Points on a hilly landscape, in no order, each with its height.
From any point a ball takes the steepest step (drop divided by distance) to one of its 2 nearest points. It stops when none of these is lower. Distance is the straight distance between rows; heights are no part of it.
j112: [129 107 178 131 165 148 169 151  73 143 123 133 129 128 100 106 150  75
 133  89 157 171 159 134 131 166  93 160 139 109 118 143 118 101 124 156
  61]  height 807
j387: [ 97 155 172 114 159 110 167 156  85 129  93 128 132 128  74 140 125 150
 112  86 124 166 130 128 164 117 161 155 136 122 117 124 125 171 106 159
 112]  height 748
j196: [128 124 132 145 108 148 145 157 155 151 129 136 157 128 145 136 143  92
  97 112 136 107 125 112 122 170  79 143 161 105 149 118 120  89 131 127
 119]  height 625
j577: [111 114  95 141  97 104  99 155 163 134 191 139 125 143 143 123 158 102
  94 144 150 111 112 139 168 116  88 154 128 104 131 144 151  90 129 105
 143]  height 254
j317: [ 92 128 104 121 107  82  91 181 166 120 166 147 174 173 170 162 112 146
  74 117 137  66 105  78 179 118 131 150 135 133 136 104 136 119 137 110
 149]  height 382
j756: [142 119  73 108 128 128 135  89 117 124 126 153 124 146 118  73 111 125
 175 174 151 148  96 121  70 106 165 106  62 171  90 102 127 115  93  97
  87]  height 517
j274: [ 94 118 108 126 118  74  82 198  90 100 207 139 132 175 147 137 142  93
 103 104 151 121 124 123 197 111 117 166 131 111 125 138 146 108 119 121
  78]  height 436
j597: [152 159 149 156 158 193 164  99 134 137  53 109 130  85 123 154  93 168
 144 127  84 108 148 114 111 148 134 103 163 162 189 104  78 168 118 142
 175]  height 488
j623: [145 116 135 105 104 100 108 149  82 117 197 120 111 157 201 141 156  87
 135  98 131 140 131 136 118 151 107 114 134  90 107 135 151 114 166 139
  52]  height 579
j292: [ 82 159 150 135 122 103 144 159 161 136  96 147 157 126  87 180  98 200
  74 112 108  77 132  84 217 108 163 150 134 137 168 115 128 166 143 124
 205]  height 251
j261: [120 147 184  90 146 110 158 130 111 140 116 137 124 144  95 125 141 150
 108  88 146 187 127 150 137 113 154 143 120 108  74 127 167 166 135 154
 104]  height 769
j155: [ 76 127 169 147 156 118 146 175 112 140 110 146 134 129  49 134 145 113
  85  95 150 148 152 131 203 119 120 187 140 119 126 143 126 117 111 147
 133]  height 178
j620: [129 114 134 117 172 133 122  83 200 161  75 127 112 109  74 102 129 172
  96 137 124 140 137 158 102 102 151 140 103 158  88 155 159 175 152 127
 217]  height 350
j116: [119 149 159 144 114 133 142 133 115 129 117 134 108  98  81 126 147 128
 136 120 139 152 143 155 171 113 110 142 144  76 139 144 128 127 112 140
 143]  height 48
j683: [109 112  74 144 188 157  99  82 153 109  80 140 162 130 125 115  92 156
 151 158 112  73 138  87  97 134 192 106 105 229 155 141  82 129 111 109
 147]  height 681
j163: [ 76 126 159 125 115  97 136 206 139 147 144 149 165 157 100 155 138 109
  51  90 151 119 133  99 209 134 113 182 149 104 114 116 146  98 128 133
 121]  height 301
j621: [117 162  86 148  75 123 116 136 149 102 133 144 162 132 164 177  98 159
 109 148 104  53  91  74 146 122 127 108 154 127 192  88 102 126 114 105
 169]  height 217
j762: [136  93 119 132 194 156  76  83 156 131  82  84 139 128 165 109 114 144
 147 134 106 119 153 126  61 131 165  99 130 208 101 156 107 155 157 137
 150]  height 721
j442: [115 135 165 153 112 178 195 146 161 168  77 140 154  99  65 149 136 129
  78 116 119 137 148 127 153 173  93 153 159 104 155  99 125 103 111 137
 160]  height 668
j420: [191 115 149 143 110 154 157  65 101 135 133 118  63  82 118  85 136  97
 216 171 127 171 148 166  87 111  96 105  98  93 114 144 133 117 139 125
 123]  height 40
j501: [147 136 160  80 161 136 138 112 179 156  77 102 148 133 144 135 112 175
  81 105 106 145 128 135  71 135 170 115 131 155  71 117 163 186 173 143
 164]  height 128
j569: [123 123 103 177 129 144  98 144  76  95 145 129 125 116 126 122 126  80
 157 136 134 111 138 117 139 126 100 138 145 142 190 134  80  95  92 122
 100]  height 669
j925: [134 125 169 124 132 125 111 184 126 138 144  98 157 144 205 171 137  94
  90  71 114 117 152 107 119 168 107 136 191 114 123 127 135 134 180 154
 101]  height 569
j847: [129 111 100  94 118  87 108 140  63  99 208 148 113 185 141 115 135 109
 154 126 161 166 106 144 133 105 154 128  82 132  97 131 159 119 115 125
  37]  height 707
j188: [150  94 142 124 178 146  99  89 138 145 116 105 106 120 130  89 142 120
 138 125 138 163 157 171  83 109 126 125 118 158  83 174 142 150 156 140
 142]  height 460
j744: [134 149 128 170  68 148 153 110 159 137 122 139 102  68  79 119 153 114
 149 159 139 127 123 164 165 125  72 129 138  57 164 131 123  95 102 117
 185]  height 413
j610: [140 112 134  93 149 116 112 109 213 161 100 104 134 134 145 130 122 154
  76 132 112 118 124 135  81 129 137 123 125 153  78 134 161 166 180 129
 191]  height 149
j664: [120 164  74 138  61 100  78 120 121  69 168 116 106 123 149 149 109 156
 166 170 111 105 107 146 141  79 147 101 121 119 162 111 130 129 105  97
 150]  height 763
j474: [131 131 149 170 131 167 130 138 157 136 106 111 160 104 151 188 106 130
 100 112 106  81 148  88 149 170  85 133 199 145 204 116  90 131 147 137
 173]  height 550
j547: [129  93  80 108 157 112  85  72 194 146 115 110 114 144 141  84 129 135
 134 169 122 124 113 149  68 115 149 106  88 185  83 152 136 132 143 106
 163]  height 574
j526: [147 153 109  96  85 108 112  97 182 125 106  97 136 137 191 156 103 179
 113 148  85  94  91 120  89 112 155  77 144 127 116  97 149 175 149 120
 192]  height 150
j598: [109  87 142 182 184 162  89 149 153 136 122 114 152 108 130 148 127 104
 105 104 144  96 173  98 153 151  97 169 172 177 175 163  85 117 150 148
 145]  height 592
j516: [143 134 143 162 154 190 133 105 160 135  76  95 153  92 164 183  95 155
 118 125  87  84 154  91 115 173 115 104 190 174 205 115  76 154 152 141
 179]  height 519
j205: [156 118  86  95  88 122 141 100 146 138 139 123 122 148 178 103 120 112
 157 170 119 130  86 121  51 129 133  80  91 139  97  92 135 121 131  99
  95]  height 829
j389: [133 156 172 156 115 183 192 142 127 148  70 120 140  86  96 159 116 134
 119 111 103 130 141 122 145 177  98 135 173 102 180  95  94 125 104 140
 155]  height 641
j870: [ 99  98  98 147 154  97  53 131 161 128 152 127 123 145 121 118 124 155
 108 130 142  95 147 131 178  79 148 166 112 174 122 167 143 139 146 113
 189]  height 503
j288: [120  83  74 140 157 110  61 116 121 112 194 126 101 155 127  87 146 101
 143 152 158 144 141 173 134  92 139 139  87 170  98 174 150 100 122 109
 108]  height 461
j107: [110 113 148  99 215 136 145 130 128 147  96 144 148 149  74  86 128 143
 109  90 163 173 138 121 113 135 183 161  90 181  71 149 133 146 117 148
  86]  height 564
j337: [137 143 141 132 154 132 108 133  67  94 108  90 123 128 157 146 105 131
 159 108 101 129 149 119 107 112 150 108 158 150 142 126  93 162 124 151
 104]  height 239
j430: [129 106 142 101 144 102  97 124 193 153 139 119 128 139 139 119 140 139
  79 124 138 142 131 157 121 110 129 147 125 135  71 154 186 152 174 131
 169]  height 218
j440: [113 130 133 160 168 145 130 143  82 118 111 137 127 117  87 116 127 111
 135 114 140 130 143 122 150 121 124 157 139 143 155 146  86 121  92 139
 112]  height 630
j736: [150 100  90 129 131 141 116  84 108 122 142 131 104 130 133  72 126  97
 188 175 142 152 123 142  73 105 133 105  74 167 107 134 121 107 117 105
  92]  height 565
j504: [147 182 106 114  64 117 124 104 148 100 116 105 125 116 175 154  96 183
 156 155  94 103  96 125 101 101 155  69 143  96 140  81 129 165 121 121
 170]  height 210
j398: [143 180 156  86  98 133 181 127 150 141  86 130 148 128 136 154 111 185
 103 117 106 136  97 116 102 131 160 102 141  93 108  69 151 163 130 136
 145]  height 234
j464: [150 116 124  86  80 115 196 113 138 167 149 166 135 159 139  93 139 107
 139 150 155 157  72 122  77 147 112 120  84  94  78  92 161  99 121 109
  64]  height 864
j30: [ 91 161 121 165 162 143 163 136 109 116  74 149 143 106  64 160 102 175
 125 124 100  92 134  96 190 119 158 140 136 160 207 123  69 159  92 128
 171]  height 433
j808: [147 142 145  87  89 109 164  86 207 163 112 125 108 109  98 114 141 149
 106 159 131 159  95 174  99 117 108 114 104  73  87 120 179 145 141 118
 190]  height 411
j656: [149 109 151 139 124 170 156 144 159 168 120 119 144 111 158 126 156  74
 103 109 134 131 141 127  78 187  64 131 153 104 125 133 133  95 156 133
 113]  height 663
j903: [163 115 176 137 153 190 150 134 163 170  90  90 143  98 158 139 136  98
 103 101 113 141 160 132  68 191  84 126 171 130 128 128 126 130 170 151
 132]  height 643
j26: [137 118  89 118  93  92  78 117 158 121 187 103  97 138 182 129 148 125
 132 161 117 124 117 167 119  99 120 108 119 122 109 146 164 123 154 110
 149]  height 556
j798: [114 109 183 141 198 129 131 151  61 123 119 121 114 128  87 114 143  90
 128  82 151 174 170 154 151 128 117 170 141 130 116 179 116 135 124 163
  82]  height 782
j23: [124 121 104 179 104 150 119 123 125 124 143 147 106  93  93 101 150  94
 152 162 150 126 129 152 159 111  80 143 127  96 169 150 112  85  95 107
 149]  height 475
j840: [161 126 171 119 161 159 138  91 145 153  84 104 111 103 118 114 129 147
 133 114 123 170 155 165  81 117 133 113 132 136  93 145 143 171 157 152
 152]  height 424
j768: [123 168 170 107  72  93 183 128  84 115 132 144 105 110  92 130 134 139
 167 126 141 173 116 154 163 121 131 124 119  39 123 106 145 126 101 145
 113]  height 645
j887: [168 107 164 142 128 164 151 106 119 159 130 124  99  93 121 101 165  78
 149 124 140 162 157 166 106 153  63 131 126  86 118 158 137 102 155 139
 116]  height 544
j980: [115 132  54 143 108 127  84 127 125  86 137 142 158 152 158 132  93 131
 147 164 116  77  96  91 102 123 157 101 117 186 158  98  98 108 107  95
 112]  height 749
j842: [120 142  55 143  62 112  75 118 150  89 162 128 127 132 166 144 108 137
 141 178 107  75  93 119 120 102 126  97 126 148 166 100 122 109 115  85
 155]  height 789
j225: [115 174  96 114  76  78  96 120 125  81 160 123  95 127 121 141 114 186
 162 156 120 133 109 151 159  65 173 110 107 103 128 112 151 159 104 114
 158]  height 787
j407: [148 155 126 149  60 143 153 113 184 138 115 126 125  78 117 143 129 137
 127 152 113 109 109 139 137 139  80 107 155  66 163 112 124 123 116 116
 198]  height 354
j595: [119 135  58  97 140 110 126 108 138 115 116 163 152 166 116  87 104 164
 133 158 141 115  85 103  95 113 201 109  63 176  94 102 134 131  85  99
 113]  height 454
j60: [124  99 110 108 186 135  83 112 139 124 111 103 153 157 167 104 116 140
 137 115 130 129 139 110  73 135 183 112 114 202  77 151 117 145 140 141
 101]  height 694
j269: [141 139 190 135 122 151 145 178 127 142 115  91 154 116 172 182 132 108
  91  76  99 124 158 114 122 184  88 135 207  96 153 112 129 131 167 154
 123]  height 596
j11: [152 130 134  99 102 119 186 142  61 132 152 157 139 165 154 108 124  91
 170 122 149 161  95  98  95 158 124 115 107  98 109  85 129 105 106 127
  25]  height 790
j143: [154 134 196 145  96 144 125 159 152 140 125  87 130  87 167 183 142 114
 102  88  99 122 167 143 134 177  72 129 204  65 148 134 146 139 188 153
 163]  height 621
j395: [141  72 123 129 152 112  66 119 147 141 197 106  81 130 161 110 177  96
 116 137 144 146 162 187 135 115  97 141 122 129  89 199 171 116 188 135
 130]  height 44
j728: [155 100 150 105 140  94  80 114 110 118 212 105  66 127 155 130 175 122
 134 125 139 165 159 199 156 104 119 129 114  97  80 190 189 127 191 150
 116]  height 141
j525: [ 79 125 106 168 194 140 115 132 123 101  99 151 164 119 106 160  92 152
 122 124 122  56 154  59 188 131 152 152 130 211 222 143  68 141 114 115
 163]  height 516
j386: [165 128 107 130 100 152 122  97 134 128 112  95 125 123 198 125 109 116
 172 155 100 118 109 110  47 130 129  68 130 147 122  94 110 131 136 114
 121]  height 796
j739: [ 96 148 116 168 168 175 161 130 128 121  88 158 167 107 100 158  97 140
 120 130 109  73 132  65 170 164 132 141 143 176 226 110  53 122  92 120
 146]  height 474
j15: [154 123 149 139  96 115 149 145  16  94 175 130  89 116 140 120 148  64
 188 119 128 145 141 133 140 161  82 131 129  64 145 135 112  77 130 137
  46]  height 559
j503: [117 141  84 120  90 114 125 143 194 133 137 148 176 154 163 155 110 151
  75 147 118  56  83  81 131 133 127 125 130 130 142  94 133 122 129  97
 165]  height 300
j765: [126 157  87  94 102  95 124 129  84  89 134 138 130 165 145 125  97 157
 153 131 131 133  88 110 108 100 181 100 103 144 114  84 133 153  96 112
  86]  height 329
j39: [127  87  71  89 157 122  98  88 182 134 110 120 144 158 156  74 115 122
 147 164 128 119 103 115  40 143 171  96  74 201  67 136 124 116 124 100
 106]  height 620
j195: [122 135 127 113 114 108 133 104 187 147 119 138 110 117  77 110 145 164
 101 146 141 150 112 167 147  89 135 140 103 107  94 144 166 147 129 115
 196]  height 352
j927: [164 106 117  85  96 110 166  83 154 165 150 137 109 144 152  88 136 109
 147 165 137 158  83 146  59 126 112  96  82 106  79 110 155 120 135 107
 100]  height 863
j826: [141  93 102 141 149 139 107  98  95 123 168 141  91 131 110  74 148  84
 170 159 165 161 132 166 113 101 114 134  79 146 109 162 131  98 113 116
  88]  height 524
j294: [132  84 101 104 171 133 100 107 146 129 130 124 136 154 151  81 128 111
 149 135 152 151 123 121  62 137 167 115  88 192  65 146 122 119 123 123
  74]  height 661
j263: [130 110 206  88 147 110 156 133  93 148 147 145 121 153  97 118 163 113
  98  83 159 196 146 168 140 135 127 155 118  95  64 154 183 136 163 167
  77]  height 793
j291: [132 107 148 134 118 115 110 145 120 134 181 134 104 126 133 125 178  85
 108 118 146 144 149 162 169 136  77 154 140  71 118 166 160  93 159 137
 111]  height 289
j591: [111 165 136 135 125 141 151 134 175 133  88 134 170 117 133 195  86 191
  80 123  93  62 127  78 172 133 138 123 158 145 190 103 117 168 145 118
 209]  height 201
j553: [121 139  70 131 138 153 116 105 124  99  97 150 162 141 139 116  84 146
 153 163 106  82 103  82  81 129 187  93  97 196 148  97  84 119  92 105
 114]  height 715
j436: [190 114 208 132 135 169 150 102 114 155 105  94  94  81 131 127 150  99
 151 105 115 173 178 172  89 158  83 113 157  84 112 153 144 141 186 166
 130]  height 586
j894: [173 127 133 127 140 180 137  91 156 147  74  83 135 109 185 131 106 131
 156 145  89 116 127 117  39 152 130  73 149 157 121 101  98 150 148 134
 143]  height 771
j449: [146 123 131  95 112 104  92 107 218 146 111  85 135 131 193 156 117 164
  84 144  83 100 113 128  80 130 126  94 155 141  98 124 156 176 194 127
 206]  height 76
j236: [148 106 149 143 158 149 110 113 122 138 134 123  97 107 112 104 155 100
 138 121 145 160 161 167 123 121  99 139 132 119 113 169 132 123 144 146
 130]  height 501
j834: [ 97 136  94  97 101  66  85 193 135 105 184 142 168 199 180 159 113 143
  79 101 137  95  97  84 167 116 158 142 125 131 104  93 154 134 123 115
 100]  height 448
j692: [113 131 149 118 116  77 100 194  73  99 182 115 132 158 178 165 141  95
 111  84 126 124 137 119 177 133 111 147 169  88 128 131 142 127 145 146
  79]  height 494
j174: [107 141 112 170 137 174 161 140 133 133 101 160 161 114  97 136 119 119
 114 140 128  91 112  83 147 156 113 143 143 142 190 105  80  92  84 120
 135]  height 518
j259: [130 117 185 108 132  97 107 137 119 134 181 120  95 123 124 136 171 116
 107 106 147 173 161 184 178 113 109 160 130  74  81 181 192 129 182 157
 121]  height 214
j953: [153 132 170 125 145 170 188 116  99 157  92 131 126 110  93  99 129 112
 146 113 136 176 143 135 101 140 116 128 121 113 115 117 122 129 116 147
 102]  height 179
j952: [154 105 120 106 106  98  66 109 135 118 182  73  90 139 219 145 149 126
 142 142 106 137 145 176  96 110 125  85 134 117  85 157 167 149 193 137
 125]  height 601
j286: [145 100 106 135 160 170  99  70 181 139  73  82 141 114 179 116 109 130
 149 163  91 102 127 118  38 147 134  71 133 197 115 134  92 145 157 123
 157]  height 746
j435: [131  87  85  78 133  82  77  86 214 155 146  96 105 160 164  99 140 135
 114 172 112 127 101 159  75 112 132 101 101 159  73 147 164 140 164  98
 176]  height 532
j221: [119 173 131 135  90 120 123 142 152 112 120 123 158 122 166 198  91 185
 103 122  94  65 113  83 166 121 132 110 178 116 183  96 114 163 137 130
 186]  height 153
j651: [113 174 150 150 171 177 172 127 108 129  56 118 137  96  96 173  93 177
 132 114  74 110 140 101 152 146 158 130 152 166 202 103  65 180 104 145
 165]  height 463
j914: [ 88 156  93 167 121 113 116 128 129 106 112 168 127 116  56 127 119 173
 126 150 128  94 116 108 193  79 154 146 108 140 180 131  99 134  82 105
 184]  height 351
j293: [119 106 109  98 151  99 115  99 218 163 118 138 123 135  92  92 138 150
  77 148 142 131 110 158 117 104 132 150  89 149  74 150 175 139 142 107
 200]  height 291
j502: [140 118 150 144 170 167 137  94 177 161  71 118 115  88  74 108 134 151
 109 128 127 148 153 160 103 118 122 136 127 150 112 153 130 155 145 135
 191]  height 386
j673: [193 118 177 121 130 159 157  81  93 145 117 106  81 101 151 105 140  96
 195 128 121 172 155 155  66 129 106  97 120 100 100 138 134 138 162 149
 102]  height 129
j600: [100 120  58 113 160 101  83 111 157 109 114 154 162 167 130 109 100 169
 117 141 125  80 114  91 123 112 206 125  78 205 111 132 127 139 113 103
 147]  height 408
j66: [120 128 198 119 166 121 176 128  57 130 102 128 103 111  55 111 148 113
 147  91 148 202 157 164 157 119 128 154 122 103 102 157 130 147 117 165
  91]  height 760
j58: [134 138 154 131 140 109 116 148  45  90 137 101 103 117 142 145 127 110
 158  98 117 142 149 143 146 117 120 128 154 101 140 146 112 142 126 153
  94]  height 181
j929: [119 111  64 152 163 154 101  77 151 117  91 145 138 120  98  83 110 139
 154 173 128  97 121 117  87 113 163 113  85 200 141 135  93 119  95 102
 161]  height 648
j371: [100  97 124 165 172 135  84 141 160 134 136 131 135 124 105 117 135 121
  97 116 157 108 153 122 161 118 118 174 134 160 138 169 118 116 139 128
 159]  height 549
j655: [138 119  73 114  87  99  82 115 109  91 211 107  86 139 170 129 137 121
 166 163 124 131 114 175 120  93 132  98 102 128 121 136 166 111 134 104
 100]  height 510
j827: [177 121 195 142 134 166 124 123 145 147  99  79 116  76 150 155 138 119
 120  98 107 148 177 161  99 163  84 114 189  97 130 148 140 156 185 159
 164]  height 613
j571: [116 148  59 102 114 111 127 143 103  94 131 164 164 179 138 116  89 151
 137 146 134 107  80  82 101 122 194 106  86 163 122  78 114 127  81 102
  77]  height 390
j697: [134 170 144 140 111 158 199 130  95 136  77 143 126 101  81 121 111 141
 151 133 121 145 116 110 137 134 129 120 133 105 157  88  94 125  76 130
 120]  height 704
j187: [127 172 140 126 137 146 176 160  69 111  89 115 157 129 162 170  89 131
 138 103  88 110 113  75 125 170 141 120 170 139 184  73  71 143  87 148
  90]  height 591
j845: [114 106 131 112 206 133 118 117 173 157  92 138 141 140  89  90 128 153
  96 108 149 146 148 132 106 124 175 158  94 186  68 157 147 151 139 137
 146]  height 530
j391: [133 149 152 120  85 104 163 146  55 105 149 140 109 124 127 128 138 102
 168 118 137 151 120 132 151 141 103 127 134  54 140 115 128 102 106 134
  75]  height 606
j872: [112 119 138 130 202 153 136 137 110 136 100 136 143 137  91 100 123 124
 125 102 149 149 143 116 124 134 155 158 115 171 112 142 100 130 105 146
  97]  height 597
j217: [ 81 123 199 134 135 108 141 197 139 152 116 123 154 129  78 167 133 127
  43  81 137 146 164 124 198 135 123 186 159 109 107 130 159 125 155 149
 145]  height 240
j888: [117 116 123 131 112  94 112 137  82 107 207 149  82 132  97 116 170 103
 140 135 162 159 135 181 198 101 108 155 100  79 120 166 156  87 116 130
  93]  height 377
j170: [ 72 163 123 142 150 123 162 152 128 129  84 169 148 127  38 142 116 181
  98 125 113 102 120  96 202 102 173 153 105 147 167 122 101 150  92 121
 169]  height 397
j76: [118 192 122 104  60  86 140 124 119  94 134 130 113 123 133 149 117 185
 159 136 124 140  89 136 148  89 169 101 120  68 129  89 148 160  97 128
 141]  height 808
j895: [ 99  97  82 118 175  87  56 114 173 125 126 130 142 170 130 107 110 174
 110 129 129  96 140 116 142  95 199 150  87 208  88 155 153 149 143 115
 177]  height 457
j877: [148 164 140 121  75 137 158 131 158 137 105 119 145 114 158 158 118 157
 116 130 105 109 102 112 113 142 112 100 161  82 143  90 129 139 130 127
 160]  height 292
j308: [136 109  82 113 101  86  96 125  99 101 239 136  72 144 124 119 161 118
 158 160 154 146 120 190 165  88 128 128  82 108 113 160 184  92 129 115
  90]  height 447
j678: [132 121 102 149  75 119 125 142 134 129 189 140 104 121 143 124 169  79
 125 149 144 117 119 148 154 143  68 134 133  66 146 145 149  70 129 108
 124]  height 343
j886: [120 144 114 103 110 104 115 167 128 118 147 128 165 172 192 153 116 140
  97 104 124 107 103  90 120 137 147 116 148 125 116  95 133 142 130 128
  97]  height 509
j534: [155 118 109 129  83 107 115 138  35  85 216 131  78 128 155 130 149  75
 193 147 134 136 129 152 128 142 100 114 108  92 146 135 132  76 137 120
  36]  height 504
j922: [114 119 175 144 130 170 196 137 150 171  87 144 140 105  45 119 151 113
  83 113 146 170 151 152 137 155  95 159 131  95 113 123 141 100 119 137
 137]  height 699
j78: [ 84 129 127 113  97  75 128 204 116 128 180 160 159 175 127 144 146 100
  77  95 158 124 106 109 208 134 111 171 138  87 114 118 148  98 114 123
  86]  height 367
j3: [103 122 107 155 122 165 161 159 166 151 124 166 176 128 109 124 140  93
  86 130 153  90 107  85 142 175  91 156 140 124 164 109  98  61  97 114
 115]  height 572
j166: [108 177 169 119 131 138 206 145  91 136  63 138 128 105  51 135 122 165
 130 107 111 164 120 129 164 127 159 139 131 111 135 100 107 162  85 150
 127]  height 729
j935: [136 107 196 104 129 120 172 149  72 148 146 141 127 149 122 116 161  88
 118  83 152 177 142 144 128 169 102 145 134  86  89 143 155 105 152 163
  48]  height 819
j594: [131 171 153 135  66 133 195 124 104 133 102 145 115  91  78 118 130 137
 172 145 132 153 111 133 149 129 122 116 125  56 144  95 120 114  82 127
 130]  height 676
j915: [119  80 104 149 132 108  66 138 170 143 195 116 100 133 144 118 167  96
 104 149 151 115 139 163 161 108  88 161 126 127 119 175 157  99 155 115
 156]  height 157
j248: [141 168  98 101  91 118 140 111 127 110 113 133 134 140 141 135 102 180
 139 145 111 120  84 108 103  98 171  89 115 118 122  80 130 157 106 114
 144]  height 266
j28: [143 171 153 148 102 174 184 149 108 139  84 112 154 102 144 171 101 134
 133 110  90 106 125  90 134 187 105 115 189 109 197  74  81 130 102 138
 135]  height 616
j242: [143 116 128 126 119 102 117 125  35  91 194 132  72 122 109 110 149  90
 181 137 148 161 144 172 158 107 114 137 100  93 128 159 136  96 119 133
  61]  height 439
j18: [169 119 171  93  97 129 200 120  93 156 143 148 126 150 153 109 145  98
 157 113 141 166 108 122  78 161 112 115 113  79  90 104 153 111 142 137
  50]  height 824
j686: [131 114 102 102 111 103 148 144  66 117 174 168 138 180 135  98 123  95
 165 131 163 161  97 113 106 138 145 126  84 130 104 108 136 102  93 118
  15]  height 751
j310: [ 89 136 167 162 126 121 151 162  88 121 115 130 115 103  57 134 155 102
 123 106 145 148 156 150 208 122  95 170 157  86 152 155 109 115 104 147
 134]  height 116
j638: [105 106  96 164 139 152 127 133 144 138 139 169 134 124  79  82 155  86
 118 149 173 124 121 127 150 129  95 165 107 133 144 147 110  71  87 107
 122]  height 543
j514: [135 166 102 144  65 110  86 131  63  53 152 102 102 106 153 159 101 125
 200 151 103 111 120 138 128  96 133  98 144 108 187 105 103 131 104 117
 114]  height 734
j21: [143 147 164 132 129 143 154 132  94 128 106 116 116 109 119 132 132 124
 147 108 125 153 141 142 129 133 111 122 153  95 135 126 117 139 120 148
 118]  height 114
j857: [126 125 111  78 101  65 100 162  68  94 205 129 124 194 180 152 129 121
 131 101 138 148 105 133 145 117 155 122 116 109  90 116 167 137 130 132
  44]  height 664
j567: [132 122 143 126 107 102  90 179 100 120 185 103 136 151 218 166 154  86
 109  85 116 110 145 115 133 159  97 125 174  89 133 136 140 118 176 145
  82]  height 535
j24: [151 120 144  72  81  83 137 141  73 117 193 134 117 179 197 141 139 116
 144 100 130 155 106 133 106 138 139 105 120  83  88 110 166 131 151 138
  36]  height 622
j816: [120 149 148 167 107 161 160 177 126 132 114 121 168 117 149 181 118 113
 105  99 104  85 131  83 154 190  77 137 207 105 209  90  89 102 118 134
 135]  height 585
j589: [144 157 168  87 158 155 185 115 145 158  62 121 142 123 111 138 106 186
 103 104 106 159 123 124  87 137 179 112 128 138  93  90 146 183 137 147
 142]  height 180
j677: [103 119 186 130 125 138 198 135  93 151 108 156 118 115  33 108 162 102
 118 110 159 188 149 159 172 135 108 161 120  85 103 142 140  99 109 149
 101]  height 732
j917: [145 108 109  76 102  92 118  93 214 167 149 114  99 137 139 106 148 125
 100 169 126 140  97 171  89 118  99 108 106 107  87 140 172 135 157 105
 178]  height 476
j752: [138 138  94 161  84 129  90 140  60  72 171 113  97 114 150 135 124  88
 191 150 115 113 132 141 130 114 103 118 138 119 181 124 101  95 109 111
  93]  height 705
j815: [126 161 123 118 109 133 154 158 101 117 118 132 160 144 156 149 106 130
 126 113 120 110 102  85 119 146 132 118 156 116 152  84 103 128  98 129
  94]  height 555
j624: [118 143 120 144 144 125 100 138 109 104 118 116 138 135 138 148 106 153
 127 119 114 101 131 106 142 109 150 126 151 150 153 122  97 151 115 136
 142]  height 293
j282: [121 106  87 160 171 169 124 102 148 136 108 157 126 112  76  70 137 108
 143 160 161 127 126 123 109 121 130 148  89 176 140 148  93  95  86 108
 137]  height 603
j175: [161 134 146 158 136 173 175 103  85 143  90 138 100  91  81  84 126  97
 194 150 141 165 141 131 106 118 105 121 112 117 142 123  99 110  91 132
 110]  height 222
j318: [ 98 106 100 163 176 146  91 128 140 109 115 136 161 131 131 141 105 136
 114 129 132  72 146  70 148 136 147 142 139 205 179 147  77 120 124 121
 148]  height 552
j104: [163 125 119 163 107 161 150  87 106 125 124 140  76  79  84  78 134 101
 206 179 143 158 137 158 118 103  96 117  96  93 143 137 118 100  96 110
 138]  height 140
j616: [115 110  87 125 149 108  77 123 132 113 158 134 124 155 136 101 133 131
 126 135 144 131 128 140 127  94 152 135 103 166  99 146 140 131 120 117
 124]  height 403
j98: [108  99  99 121 214 126  87  97 169 136  85 138 143 141 100  89 116 170
 123 123 129 107 153 122 111 115 207 149  84 218  86 173 132 151 131 129
 158]  height 497
j372: [111 130 100 122 153 117 105 134 142 121 128 143 154 159 130 121 119 154
 103 121 133 109 121 105 132 114 165 136 115 164 113 126 127 142 121 123
 135]  height 349
j749: [ 93 155 104 157 121 109 112 121 169 120 110 152 136 112  87 155 106 195
 111 143 115  72 125  97 198  86 152 139 118 142 181 133 121 155 125 104
 227]  height 302
j648: [103  87 125 183 187 164  96 120 173 125 110 128 165 100 136 163 106 126
 105 125 140  59 171  70 169 156 102 156 161 214 207 155  74 114 148 126
 172]  height 593

Call two points neighbours if one is among the 2 nearest of the other. Go from one point of each pair to the other, from neighbour to neighbour, staying as low as possible. Name the highest point that can't be avoided.
j420, j116 -> j175
j888, j221 -> j935
j501, j449 -> j610

For each start below, name the point where the ball stops.
j18 -> j116
j389 -> j221
j935 -> j888
j143 -> j116
j826 -> j116
j187 -> j221
j842 -> j501
